Each row is a point on a tangle of strands that fork, close into loops and nearly touch. The rows are in no order.
Points whose rows are less than 189 apart are linked; no others are. Some points are linked to none.
buz: 34 -29 -2 -20 15 -24 3 -43 -49 -7 -36 35 26 -8 -20 65 -70 91 -48 -59 -21 27 7 -19 16 -37 -17 -47 61 -7 23 24 11 21 30 -13 -1 -77 26 27 66 -34 0 -45 4 -65 42 50 42 -15 8 -22 82 -29 -19 10 -16 18 -30
Gif: -27 6 1 15 110 -4 -69 0 6 -26 -26 -3 27 -45 -55 7 -41 -4 6 17 15 -13 -32 -9 6 -35 11 2 28 3 -5 -45 -10 -2 -2 17 1 -6 -62 -1 14 -11 25 -13 3 -49 -49 47 47 -28 9 -23 -77 -37 8 64 -12 -68 -25
tafam: 9 8 44 -16 -7 60 -35 47 -21 35 -41 1 39 -4 51 8 -45 18 -10 78 -15 75 -10 -9 -34 -16 -30 -39 -4 -62 40 -37 52 -18 29 45 -10 -69 10 2 -44 23 9 -22 17 -5 -46 -48 -17 15 7 -8 10 11 15 -39 6 11 -4
zataz: 2 -51 -1 7 17 -30 -8 1 -11 23 -7 36 24 -24 -38 31 -29 24 -9 5 -29 -1 4 -10 -6 -19 -39 17 60 -21 -8 0 -18 -27 -10 -1 -21 -43 -1 30 18 11 -12 -1 52 -39 30 10 10 16 33 -30 43 4 -11 -16 -9 -1 -30
bubo: -9 -44 14 -78 -32 7 8 -50 -25 -7 42 -16 12 52 -3 54 -2 80 -31 -108 -21 -25 26 11 -22 -54 -27 4 22 16 -1 -29 6 -2 33 -7 28 -19 48 -36 14 -21 -24 -39 -53 -42 24 31 -21 41 -17 -35 36 -1 -1 46 -17 36 -4
mas: 16 9 -34 33 24 7 -41 -14 2 -18 4 17 -20 -48 40 -50 0 -13 -41 51 -54 48 25 31 14 43 26 -3 -24 -27 26 -2 12 15 22 -4 -38 -21 19 55 7 -14 51 -9 10 71 22 5 23 19 26 31 -8 -10 -19 -61 27 -40 34
pode: -10 -13 31 -26 -101 7 46 46 8 55 -25 -9 20 46 15 15 33 9 18 -5 -2 33 0 -19 -21 -12 -21 -7 18 -14 -14 37 13 -42 -1 3 -25 8 14 -44 -8 41 -4 27 -8 -7 12 -65 -32 11 -9 -22 46 37 4 -33 -21 83 -28
gaki: 16 -20 -27 -7 -24 20 24 -26 11 -12 -10 -1 -9 7 34 35 1 -6 -15 -6 43 17 13 28 -14 24 -25 -27 -34 -2 33 -14 29 17 -45 -9 36 10 58 -19 -33 3 -19 53 -11 70 -17 -42 -63 38 14 15 39 47 5 1 6 47 62
giz: -6 26 -18 14 -81 6 22 50 19 30 -1 14 9 13 31 -50 94 -30 0 56 -40 30 23 21 -19 27 4 -3 1 -10 -32 -14 20 -54 20 -7 -29 -10 22 -11 -27 53 61 11 1 54 2 -53 -15 17 -22 10 -28 5 -27 -70 10 -4 13
Kider: -1 0 40 8 5 -29 12 68 -4 60 -3 12 25 -5 -30 -28 40 -33 13 22 -8 -45 -17 -32 2 -10 -12 45 50 35 -48 24 -33 -44 1 5 -21 0 -54 8 18 13 8 -26 32 -50 20 -21 6 -9 14 -22 -15 5 3 -22 -5 -16 -50
roda: 9 -1 26 29 11 -11 37 -8 0 -11 -7 -17 10 -33 6 3 47 -40 10 52 65 -29 0 51 -55 38 -54 -13 -35 37 -35 -45 5 -10 -27 -21 52 34 -9 -14 -5 -1 -34 30 32 28 -37 -20 -84 47 30 11 -11 2 -6 1 29 28 10
latuz: 9 6 -18 26 10 41 -21 -42 -7 -19 -39 -2 13 -34 55 3 -46 31 -33 51 16 64 -4 52 -32 20 -30 -58 -24 -23 57 -46 48 13 -1 12 0 -18 -8 13 -15 -18 4 17 18 73 -63 -2 -6 29 28 41 9 36 17 7 22 33 56
tudan: -36 -33 -26 31 44 41 -14 47 -16 -15 -36 -18 30 -67 13 42 -33 2 2 79 21 32 -16 11 14 9 -23 -20 -13 -44 60 -38 12 7 -45 46 -5 -3 -34 14 -38 69 -5 38 65 34 -71 -21 -24 20 46 14 -11 35 23 14 -15 12 16
Fav: 6 16 -2 31 -5 20 2 85 -11 29 -14 -12 15 -30 31 -28 38 -37 -19 82 -14 -8 -14 4 -6 28 9 9 -6 20 -5 -19 4 -46 -5 13 -25 14 -60 6 -42 79 36 0 44 20 -40 -32 -30 39 11 17 -54 19 8 -27 18 0 -12
duk: 29 38 41 0 -25 -15 -17 62 8 78 -9 -5 48 -6 19 -38 36 -21 -12 1 -39 -18 -37 -15 -14 -6 -22 12 39 43 -44 34 17 -51 30 -7 -61 -9 -103 -1 -4 5 67 -32 -2 -44 25 -30 11 -7 18 -6 -25 0 28 -17 7 17 -52
velo: 31 -60 -40 -32 -4 -67 10 0 -11 19 32 8 -17 22 -37 24 13 -6 -34 -62 -45 -70 -12 11 -16 1 3 40 52 67 -49 -29 -16 -34 -14 -32 27 -1 -46 0 -23 -3 29 -23 16 -9 30 38 -22 77 21 -24 5 11 27 30 -6 -31 12
kef: -44 7 -44 -21 12 -22 -10 9 31 -5 21 -16 4 10 -36 -16 91 -26 -1 38 -14 -40 19 16 -34 10 4 18 -7 8 -37 -68 17 -58 -19 10 6 12 0 -41 -18 28 22 35 -5 -1 -20 -17 -11 1 -24 -6 -63 -19 -24 33 -23 -9 1
tigu: -12 15 54 -16 -21 41 1 -30 27 -1 -21 -22 4 16 4 20 -61 -2 37 -62 61 26 -38 -28 7 -34 0 -17 -31 -6 20 25 10 32 16 -1 -3 38 -16 -41 26 -48 -44 12 -58 -29 -13 8 18 -48 -22 -4 29 1 38 54 17 61 -5
Zin: -1 12 -38 -37 -13 -14 11 -62 -1 -8 52 21 -26 34 17 -23 44 15 -52 -61 -44 -8 27 45 -61 19 20 23 3 52 -28 -29 29 -16 20 -22 45 33 32 1 -11 -45 39 -13 -49 46 25 38 -8 55 -13 7 -1 -14 -6 28 22 -23 41
kizik: -18 -57 -39 27 40 11 -39 0 -27 -16 -34 19 15 -61 6 55 -57 27 -5 36 -1 18 -36 7 16 21 -26 -20 17 -24 28 -30 -5 19 -29 37 -2 -4 -50 29 -29 34 -3 24 68 3 -35 28 -21 35 57 2 12 29 27 14 -9 23 16
pebi: 12 -46 -12 -24 -38 -81 52 16 -4 37 46 8 -15 38 -63 6 54 -18 0 -62 -24 -73 4 -6 22 -16 6 54 45 65 -68 6 -29 -14 -21 -32 12 30 -43 -25 1 1 30 -7 -3 -35 52 14 -21 47 -4 -28 2 12 9 20 -16 -23 1
sar: -12 27 -39 -6 -81 5 24 -8 26 7 -5 0 -12 21 51 -35 66 -14 -34 2 -19 34 31 29 -19 36 -8 -17 -10 -18 -5 -8 37 -26 2 -17 -10 2 50 -34 -17 10 57 44 -31 82 8 -36 -11 13 -32 16 17 9 -24 -44 1 34 44
ralu: 23 -20 6 30 41 28 -34 -31 -13 -26 -36 24 4 -72 27 13 -106 14 11 6 31 35 -44 17 39 21 5 -30 -14 -7 41 24 1 59 -10 8 -10 15 -43 64 12 -42 -43 -2 47 52 -8 55 18 0 49 15 9 21 19 3 47 1 30
tukeb: 27 -41 -18 -44 6 -24 5 -61 -35 -20 6 19 -1 39 -15 60 -38 98 -55 -74 -21 5 23 -2 -4 -31 0 -36 51 -3 18 -17 13 15 25 0 27 -62 60 10 11 -23 -1 -44 -17 -44 31 54 21 19 1 -28 65 2 -5 34 -13 27 5
Tago: 41 4 -17 47 47 8 20 -64 13 -68 -12 -4 -40 -56 28 3 -43 -22 3 -12 64 10 -18 56 13 49 1 -39 -60 29 15 1 10 52 -30 -30 16 58 -22 35 25 -58 -33 44 1 84 -21 29 -37 9 42 34 0 15 13 33 42 11 59
Kasig: -41 38 1 -32 49 2 -58 -17 9 -38 5 -36 17 41 -27 -33 37 20 1 5 -27 -10 14 2 -33 -34 18 31 9 5 -3 -61 37 -31 12 12 -8 -12 2 -32 1 -26 37 -26 -45 -47 -35 38 48 -48 -52 -14 -83 -68 -6 74 -41 -45 -35
fakur: 6 34 48 16 -14 9 37 -20 20 -7 9 -18 -11 2 13 -9 -33 -36 51 -47 49 -9 -33 -39 23 2 15 -2 -54 18 -2 35 -16 47 2 -29 9 70 -52 -29 15 -46 -29 7 -43 -8 0 18 6 -42 -25 12 12 -12 27 48 33 30 15
sipo: 10 -37 12 -35 -36 4 20 -10 -7 -6 -22 -10 0 42 8 77 -55 54 0 -84 0 11 -11 -44 11 -20 -8 -24 11 -20 26 27 -15 24 1 -1 14 5 20 -27 4 17 -40 8 -13 -37 13 14 -8 4 -11 -32 67 15 31 22 -14 54 -20
fumil: 7 -10 41 -29 7 3 -37 60 -13 54 -15 -7 47 27 -11 17 -3 14 1 -38 -50 0 -31 -43 -11 -66 -19 5 72 -14 -22 31 8 -57 43 14 -35 -42 -32 -20 8 27 22 -37 8 -93 14 -32 21 -28 17 -19 18 -7 18 -7 -62 -13 -85
rer: 9 9 27 -27 -44 -15 -26 56 -10 62 3 -12 35 48 8 -13 40 8 -13 -42 -70 -21 -16 -24 -20 -43 -2 8 52 20 -43 45 21 -64 41 3 -49 -26 -60 -28 -19 15 60 -26 -22 -65 26 -25 22 0 0 -12 7 3 29 -14 -41 12 -71
sipe: -2 13 -3 39 58 -38 -30 -66 -4 -1 -1 10 26 -85 -36 -17 23 26 -24 49 -25 1 1 60 -50 9 -26 -7 15 16 -41 -61 11 -10 25 12 -23 -17 -31 62 43 -53 25 9 48 11 3 25 14 24 28 -2 -14 -30 -17 -5 26 -8 19
fufa: 46 -39 24 -23 -6 -47 11 -39 -25 26 -31 41 44 -29 -15 52 -47 81 -21 -18 -46 17 11 -15 -18 -18 -57 -14 63 -14 7 3 2 -12 23 -1 -26 -67 23 38 54 -35 1 -16 29 -41 52 24 19 30 17 -29 91 -3 -27 -21 4 24 -11
mer: -14 -48 -15 10 76 -40 -43 -80 -19 -26 -26 25 27 -58 -78 50 -42 45 -15 1 22 -1 -23 25 -34 -41 -51 0 72 7 -12 -48 -7 5 -17 9 0 -20 -35 20 60 -38 1 2 35 -64 -3 76 25 3 30 -27 -17 -23 -3 83 -11 -10 7
povog: 8 37 -30 39 27 -3 -26 -103 38 -48 -21 25 -39 -24 18 -38 -14 26 -55 28 4 47 25 55 -27 20 25 -11 -15 -10 33 7 19 28 17 -12 -28 -11 31 62 76 -73 55 -1 -33 44 5 35 52 -27 -6 31 -17 -22 -13 5 12 1 46
poduf: -17 -41 -55 20 57 13 -49 -45 -8 -42 -25 25 -6 -55 -2 21 -43 27 -37 43 -6 29 -1 24 43 16 12 -13 4 -60 57 -13 0 47 -30 25 -17 -26 13 44 -7 16 12 18 26 10 -23 32 16 -12 61 6 11 19 -1 8 -24 -2 39
tobiz: 33 -34 -2 -16 -35 28 20 43 -36 15 -20 2 -14 33 51 49 -62 41 3 -18 0 16 -5 -30 34 18 -2 -40 -3 -19 46 50 -13 23 -20 10 23 -33 42 36 -43 41 -49 -1 29 25 22 -32 -27 28 1 -9 56 65 18 -67 -1 16 -7
Zokis: 6 -3 39 -5 -97 21 43 66 -17 49 -13 6 -6 46 23 -8 21 5 41 27 9 5 11 -19 -11 13 -26 -8 14 17 -18 63 -18 -26 -18 5 28 -5 28 -11 -20 53 -50 7 18 22 10 -56 -61 27 -15 -17 18 50 9 -67 3 36 -13
Par: 11 -46 12 -39 -56 10 45 -16 7 -3 -16 -17 -5 14 25 84 -49 46 6 -83 47 11 0 -30 13 -7 -24 -15 -24 -14 27 16 9 39 -16 -2 15 36 23 -34 9 -11 -37 42 -40 10 21 -24 -56 11 -16 -17 70 34 24 26 12 102 26
tid: 7 22 -66 21 -8 -18 -22 2 -14 -11 4 31 -8 -10 30 -35 61 -12 -67 46 -77 21 12 35 -36 53 19 -11 18 16 -18 -52 29 -41 39 -11 -21 -17 -27 24 -37 41 98 8 4 33 -18 12 4 51 3 12 -30 -5 22 -24 16 -26 23
munal: -14 24 26 16 39 -2 -34 -50 9 -8 -8 21 7 -11 -30 -12 -71 12 -9 -17 36 18 18 -1 -17 -51 25 3 5 -14 3 16 5 26 18 9 -3 -21 24 30 58 -77 -5 -38 -26 -34 1 54 92 -56 -15 1 2 -46 -20 9 13 -24 -16
ponid: -15 9 20 -4 36 -12 -58 34 -17 23 -14 6 55 -17 -20 9 -8 -3 -21 -35 -17 3 -44 -45 12 -47 1 0 66 5 -15 35 -1 -27 50 3 -38 -22 -63 -2 41 -6 62 -22 -5 -99 5 16 67 -54 14 -13 -19 -37 18 21 -41 -15 -64
gubos: 19 26 9 34 48 -21 49 -52 21 -47 0 -34 1 -44 12 -16 49 -58 -4 40 67 -38 6 47 -41 64 -27 -22 -77 59 -43 -36 -4 -10 -7 -24 44 57 -24 -16 22 -32 -27 14 0 40 -45 -6 -45 9 19 39 -55 -43 -16 32 57 2 10
tem: -9 -18 -16 9 -63 -51 50 48 -10 16 23 13 -28 37 -62 -20 101 -54 33 27 -21 -64 10 -10 44 41 31 33 12 44 -64 26 -54 -4 -26 -11 40 49 -12 -30 -29 76 2 31 13 -27 11 -22 -44 15 -23 -8 -49 19 -2 -3 -41 -33 16
biti: 23 34 9 -1 33 15 -24 -98 40 -35 -16 30 -28 18 6 -26 -73 33 -23 -2 37 32 30 20 -12 -26 27 -28 -28 -10 42 20 25 55 12 1 5 -26 61 47 55 -93 -13 -41 -39 22 -2 46 59 -38 -18 15 -4 -13 -17 -5 27 -16 33
pebu: -47 40 -22 -10 27 -3 -20 -68 19 -57 28 -13 -7 38 -17 -40 31 -1 -24 2 -16 -16 23 21 -42 -6 39 23 -20 20 -6 -30 29 -6 31 -8 -16 27 13 -6 19 -40 45 -16 -59 -5 -15 41 62 -38 -58 20 -69 -61 -14 93 -9 -26 -5
bev: 5 19 68 61 -17 23 29 75 -16 41 -30 -33 27 -55 15 -25 36 -19 34 60 68 -3 -18 -15 -7 58 -48 12 2 14 -19 38 -13 -12 6 3 -29 37 -66 16 42 15 -10 -6 48 13 -2 -43 -37 -11 28 9 11 0 0 -48 33 37 -28
tizot: 15 -33 -14 17 26 24 -40 -17 -10 -25 -34 24 -13 -45 30 31 -98 21 -9 3 10 32 -16 -5 69 21 19 -21 -8 -48 59 43 -18 67 -11 11 -13 -20 10 57 -7 -17 -22 9 28 32 9 25 22 -3 48 12 34 25 10 -24 2 0 27
ved: 20 16 -41 -39 -3 18 24 -26 -16 -28 76 -35 -46 46 -32 -15 -19 8 12 -73 -27 -22 40 -14 44 -52 59 0 7 9 6 -12 -28 40 23 2 22 -45 59 -6 -46 -14 -56 -70 -12 -28 23 50 61 -4 -37 -4 28 -4 -33 -17 -23 -61 -6
Zivaf: -19 16 12 20 -4 -30 44 16 16 1 43 7 -43 16 -53 -18 28 -53 65 -12 29 -34 -8 -66 69 -10 23 46 -16 -30 -22 44 -77 54 -23 -6 -5 40 8 -29 22 16 -38 14 8 -49 20 -18 2 -73 -42 6 1 -28 -16 4 -21 -43 -8
zut: -45 -2 2 17 69 0 -51 8 3 -8 -20 13 41 -40 -34 9 -17 14 -24 19 0 14 -20 -18 -2 -30 -2 5 35 -11 -4 -14 -6 -14 10 12 -38 -26 -57 19 37 -2 44 -2 -1 -59 -16 29 57 -38 14 -27 -38 -36 1 32 -14 -9 -37
beb: -6 3 47 -18 -55 24 27 -16 18 28 -20 -15 9 22 32 24 -25 15 -2 -40 51 21 -4 -6 -39 -3 -28 -15 -26 -4 5 18 40 3 5 -12 0 25 0 -36 26 -50 -20 23 -45 8 15 -29 -9 -6 -12 -6 51 24 14 28 30 91 5
fule: -18 -13 14 -43 -48 -15 40 -49 36 0 37 -4 -11 15 -4 11 62 -11 12 -37 52 -1 51 19 8 1 -31 12 -33 -9 -19 17 7 22 -23 -18 38 28 90 -34 24 -36 -34 41 -41 31 49 -33 -49 -2 -24 -9 45 4 -45 1 -12 61 41
zoru: -6 -10 -10 55 6 35 7 83 -24 8 -24 -32 19 -47 26 -4 21 -26 13 94 16 13 -12 15 0 30 -14 -20 -24 -5 26 -23 3 -13 -39 25 -5 12 -38 6 -31 75 5 19 70 57 -70 -52 -48 24 34 34 -26 25 5 -27 15 0 3
magin: 16 43 31 25 -16 39 27 16 3 3 -4 -14 -13 13 44 -33 -29 -45 38 -11 37 -16 -18 -26 -1 37 7 -12 -55 29 9 21 0 7 9 -29 5 50 -32 -7 -21 -21 -26 -9 -26 30 -7 -4 -7 -8 -5 32 -2 8 24 5 59 4 -3
bako: -49 28 -12 -35 30 -3 -45 4 28 -19 16 -31 19 37 -42 -28 73 14 13 42 -26 13 31 15 -50 -19 -10 34 15 -23 -12 -90 52 -48 -7 37 -18 -36 25 -45 -2 2 31 6 -22 -34 -38 -11 7 -21 -47 -24 -76 -49 -21 52 -50 -3 -23
lofo: -27 2 -48 5 25 -25 -3 16 24 -5 4 12 1 -26 -36 -15 98 -21 -1 94 -37 -3 35 51 -28 8 -17 4 10 -26 -29 -77 10 -53 -41 32 7 -32 27 3 -30 62 29 39 51 16 -13 -34 -33 19 7 -20 -52 -4 -31 -22 -26 -20 15
fanat: 47 -22 -12 22 35 -14 -4 -44 -12 -46 -15 13 -33 -41 25 29 -79 -10 8 -44 30 8 -52 30 22 29 9 -28 -19 39 11 3 -3 50 -25 -7 30 44 -67 45 -9 -34 -44 2 38 59 -5 68 -30 24 40 21 4 20 43 37 56 -7 66
Sikaz: -31 27 -26 -18 6 -25 -8 -62 15 -36 54 2 -7 29 2 -46 58 -15 -38 -25 -20 -33 30 44 -57 11 22 30 -22 42 -29 -48 33 -30 22 -24 18 38 21 -20 -7 -47 36 -4 -50 15 -3 23 9 27 -38 8 -51 -33 -8 70 11 -19 20
fodi: -22 -16 -14 8 14 -17 -17 -1 13 2 0 13 2 2 -26 16 -8 10 -7 5 1 -11 -7 2 -12 -6 -4 15 18 -12 -7 -18 -8 -17 -4 -2 -11 -13 1 3 1 5 6 17 2 -25 3 17 20 -9 9 -14 7 -3 1 19 -7 21 -10
lom: -21 24 43 16 73 52 -9 86 7 -8 -11 -31 17 -11 1 -36 -5 -42 47 70 9 1 -13 -30 -7 -1 -6 21 -38 -24 14 -3 -2 -13 -27 42 12 -12 6 -1 -21 23 -26 -22 15 -8 -46 -35 -13 -28 -11 0 -77 -24 -25 -1 19 -59 -41
sorut: -4 -7 -6 34 -29 7 21 46 -1 -10 -7 -3 -40 -11 31 31 -44 -22 32 -18 32 9 -21 -42 68 26 21 10 -26 -27 40 65 -41 51 -41 -8 -5 32 1 7 -10 43 -8 49 6 19 12 -32 -10 -33 5 17 42 28 20 -41 -9 11 8
febid: 48 41 2 39 -7 28 20 13 -6 -6 14 5 -30 15 65 -49 -43 -21 14 -10 -10 9 7 -16 12 43 28 -24 -62 26 23 23 9 -2 18 -42 13 21 -2 24 -25 -40 -15 -18 -20 85 10 18 9 12 1 37 -20 11 -7 -53 64 -44 10
Mamel: 26 -8 -3 23 -16 27 32 -2 -16 -24 -15 -10 -7 -7 10 19 23 -17 26 43 53 -7 12 29 -23 31 -51 -26 -37 14 12 -15 3 16 -54 -2 53 16 40 -3 -36 20 -53 40 28 57 -36 -38 -97 43 27 8 13 47 0 -24 11 28 40
zoto: 12 22 71 34 29 -3 14 75 -5 42 -8 -13 39 -47 -8 -32 36 -43 21 61 32 -43 -29 -27 4 24 -34 39 13 40 -34 35 -34 -14 13 9 -25 20 -78 23 37 1 -7 -37 40 -27 7 -37 -12 -15 22 -6 -28 3 3 -24 26 4 -45
Zubid: -10 24 -16 -22 20 20 -16 -7 9 -15 46 -16 -20 40 -16 -16 -33 6 11 -30 -14 6 46 -11 56 -41 76 -3 -36 -45 44 21 -12 42 23 19 15 -31 81 3 -17 1 -38 -53 -28 -15 15 23 85 -60 -33 9 5 -42 -35 -30 -30 -49 -3
gubig: -10 3 -7 2 36 -33 11 34 -4 4 45 -2 -28 -5 -67 -5 -21 -43 40 -29 2 -38 -32 -70 76 -46 46 49 33 -26 -19 20 -85 34 -7 4 -10 6 -25 -22 -6 35 -24 -28 21 -70 9 7 26 -31 -23 16 -12 -31 -8 3 -27 -100 -23
rus: -41 5 19 2 -11 -11 28 9 31 14 18 5 -11 12 -30 13 9 -26 52 -23 29 5 -6 -51 44 -18 2 26 -15 -35 -14 46 -44 28 3 -5 -25 23 10 -24 31 12 -28 34 -15 -49 36 -21 21 -63 -21 -12 37 -9 -2 -3 -13 14 -25
bozul: 4 4 22 11 -81 9 26 68 0 49 0 21 -12 11 10 -26 54 -13 23 61 -19 24 23 3 12 22 -11 5 7 -24 -28 45 -5 -39 -5 -1 -1 -26 52 14 5 55 2 8 30 42 21 -70 -43 23 -10 -18 2 21 -31 -99 0 9 -3
Dasam: -21 -3 -4 22 -41 1 31 76 1 14 1 -2 -14 14 -6 -21 53 -52 39 51 -1 -34 -4 -26 34 28 11 28 -15 5 -22 34 -39 -3 -27 1 7 35 -4 -30 -22 73 -6 27 17 -13 -6 -44 -28 -20 -16 1 -35 10 -3 -20 -11 -13 -15
bul: -21 23 61 -64 13 23 -15 5 13 18 20 -31 25 53 -42 -12 4 18 41 -50 -11 -6 16 -22 -6 -82 -1 4 17 -26 0 10 8 -15 55 18 -9 -37 27 -42 26 -30 -63 -61 -36 -74 16 0 65 -71 -41 -27 11 -41 -26 -9 -49 -24 -55
gof: -3 29 -38 46 20 13 -57 -44 10 -45 -29 -4 -16 -61 40 -38 3 12 -59 67 -26 74 27 47 15 24 23 -5 -18 -51 38 -3 24 47 33 14 -65 -29 30 54 60 -21 89 5 -15 57 -4 4 51 -17 15 40 -17 -16 -21 -26 -1 -5 46
puv: -24 22 19 -28 26 0 -24 -27 8 6 17 -3 20 24 -46 3 -30 16 22 -50 21 -1 1 -27 -10 -67 19 8 32 -20 -13 13 -10 12 27 2 -3 -27 20 -25 41 -44 -22 -30 -40 -74 21 29 78 -60 -24 -7 12 -46 -17 23 -17 -29 -43
givor: 24 26 -26 11 17 5 -18 -26 6 -2 25 26 -32 15 31 -34 -41 -5 -12 -9 -33 11 21 1 19 10 38 -13 -23 -12 30 6 6 14 18 -3 -2 -27 42 42 -19 -27 -2 -22 -11 38 20 30 49 1 8 13 8 -7 -20 -51 28 -41 14
gipot: -11 6 -10 43 -16 23 17 69 -8 -1 5 -5 -31 -12 30 3 -2 -40 35 51 32 2 7 -33 51 33 20 9 -35 -33 24 51 -28 21 -23 14 -4 14 24 5 -14 61 -5 37 26 31 -20 -52 -27 -30 2 18 -2 12 -15 -34 -7 -4 1
Tad: 31 -32 -15 7 -8 38 -4 31 -33 -13 -21 9 -29 -4 58 41 -99 14 21 -10 18 34 -20 -27 69 15 22 -29 -31 -38 75 54 -27 60 -28 12 7 -16 18 51 -34 24 -38 22 33 43 -2 -20 -20 1 25 20 50 54 30 -41 4 -1 20
vifu: 8 5 -67 -11 -11 -8 -9 -21 -12 -15 20 26 -23 24 34 -24 44 -3 -60 -7 -61 6 5 51 -58 41 18 -12 5 35 -5 -42 25 -43 7 -26 25 9 4 2 -68 16 64 17 -12 56 -15 37 -23 67 1 3 -16 11 18 -8 15 -19 40
geset: 12 27 14 33 63 42 -12 -33 4 -59 -18 -8 -20 -19 -2 11 -84 -28 60 23 56 7 -6 -17 34 -21 24 -13 -72 -29 49 7 -13 62 -45 25 24 9 37 20 -14 -26 -81 3 -16 7 -34 -6 3 -66 -12 29 -33 -14 -8 16 24 -47 29
berog: 16 -49 2 1 -43 -75 56 22 -2 20 18 1 -21 19 -60 5 87 -36 12 -12 3 -74 -10 -1 12 18 -3 54 28 51 -82 10 -47 -3 -30 -31 48 64 -46 -35 -6 41 0 18 12 -33 28 -9 -56 42 -9 -5 -23 17 16 15 -33 -9 7
musi: -1 4 -39 5 44 -31 -19 -16 1 -20 41 8 -41 -5 -57 -14 -46 -25 5 -35 -7 -48 -25 -22 47 -20 60 29 21 8 -12 -37 -49 29 -13 0 3 6 -20 -3 -23 -2 -5 -41 -4 -42 -3 50 49 -9 -4 10 -29 -30 3 31 -8 -90 -2
Gusov: -31 -10 22 -38 -65 9 41 23 16 37 9 -13 1 49 -13 18 29 8 52 -43 12 0 1 -34 25 -32 -17 16 -5 -15 -13 53 -25 -2 6 -9 -16 26 9 -63 17 23 -30 29 -24 -42 31 -31 -5 -34 -31 -25 46 22 7 -1 -34 60 -39
peb: -15 7 -14 -33 -45 1 23 -61 36 -9 5 -14 -2 14 27 -5 44 5 -29 -10 46 30 36 29 -29 14 -19 -8 -31 -8 23 -15 50 3 -12 -14 23 16 87 -32 13 -34 12 56 -54 72 9 -48 -40 8 -24 26 31 15 -24 -2 1 59 60
Sori: 5 10 -37 35 34 -20 27 -54 17 -42 7 -5 -22 -44 24 -15 23 -36 -38 -2 9 -15 6 54 -8 71 14 -18 -60 47 -19 -20 5 7 -13 -56 27 43 -15 12 4 -27 14 38 -6 69 -12 14 -25 21 18 37 -22 -6 2 23 46 0 37
Risa: 12 -9 -41 -10 31 -38 -9 -22 3 -3 44 1 -23 15 -36 -6 3 -25 -7 -27 -32 -75 -18 8 12 4 34 25 20 45 -22 -56 -22 -12 -6 -13 23 20 -25 -8 -49 3 17 -24 4 -10 -3 43 2 43 -1 1 -38 -3 16 40 -3 -60 14
femam: -13 1 12 -50 -61 -9 -14 14 0 40 10 -11 21 54 1 -15 70 12 -11 -45 -47 -22 -1 -4 -32 -41 -7 18 26 16 -19 3 30 -52 23 -6 -36 6 -32 -62 -18 15 42 0 -40 -36 7 -14 -4 -1 -5 -32 7 6 19 22 -45 50 -43
pitur: -18 36 41 -71 39 45 -30 18 11 -13 22 -39 9 48 -30 -23 -21 23 45 -12 -9 4 35 -14 6 -60 36 -4 -22 -38 47 -15 11 12 24 38 24 -47 72 -19 -13 -20 -86 -69 -28 -32 0 -5 54 -62 -57 -11 -21 -39 -41 -24 -30 -53 -45
Das: -2 -23 29 -61 -54 1 -8 -26 -24 17 -1 -25 31 53 10 45 22 56 -23 -97 -32 -15 1 2 -44 -52 -29 1 40 17 -8 2 34 -30 37 -12 -3 1 -10 -60 6 -13 17 -12 -62 -54 6 8 -28 25 -2 -37 39 6 27 67 -33 76 -46
lubuz: 42 -29 49 -17 -54 25 29 55 -34 43 -33 14 4 30 45 23 -27 40 28 27 4 7 -12 -19 -16 10 -52 -16 24 -1 3 36 -18 -25 -23 16 24 -34 23 23 -21 37 -68 -20 50 13 15 -38 -65 64 -2 -15 62 66 15 -68 24 28 -22
gipus: 12 25 -17 12 -18 -16 3 55 -1 34 10 20 5 -10 26 -51 42 -30 -31 42 -62 -6 -1 13 0 42 24 10 0 21 -17 -7 1 -54 20 -11 -30 3 -44 24 -30 38 62 -1 20 26 10 -9 1 32 7 3 -36 6 1 -64 24 -28 -7

A fork is a point with three links, a tip a point with one. Leave the first point through the second and follow the links. Name the first fork or tip that comes.
tigu / fakur -> ved
gubig / musi -> Tad
vifu / Zin -> lofo
femam / Das -> zut
sorut / gipot -> Zokis

A piece is all that can be reached along the links. How many separate loops has the piece of each point below (a circle has one, a figure eight two, a Y none), and how many tips (points with one link)?
munal -> loops 0, tips 2
Gusov -> loops 3, tips 2
fumil -> loops 1, tips 2

Name the points in between on the shortest way along the links from the first point to the second, in order.
bozul / Kasig -> giz, gipus, tid, vifu, Zin, Sikaz, pebu
vifu / Risa -> tid, gipus, giz, bozul, Zokis, pode, Gusov, rus, Zivaf, gubig, musi
Zivaf / tem -> gubig, musi, Risa, velo, pebi, berog
Dasam / roda -> gipot, sorut, Tad, tizot, ralu, fanat, Tago, Sori, gubos
peb / poduf -> sar, giz, gipus, Fav, zoru, tudan, kizik
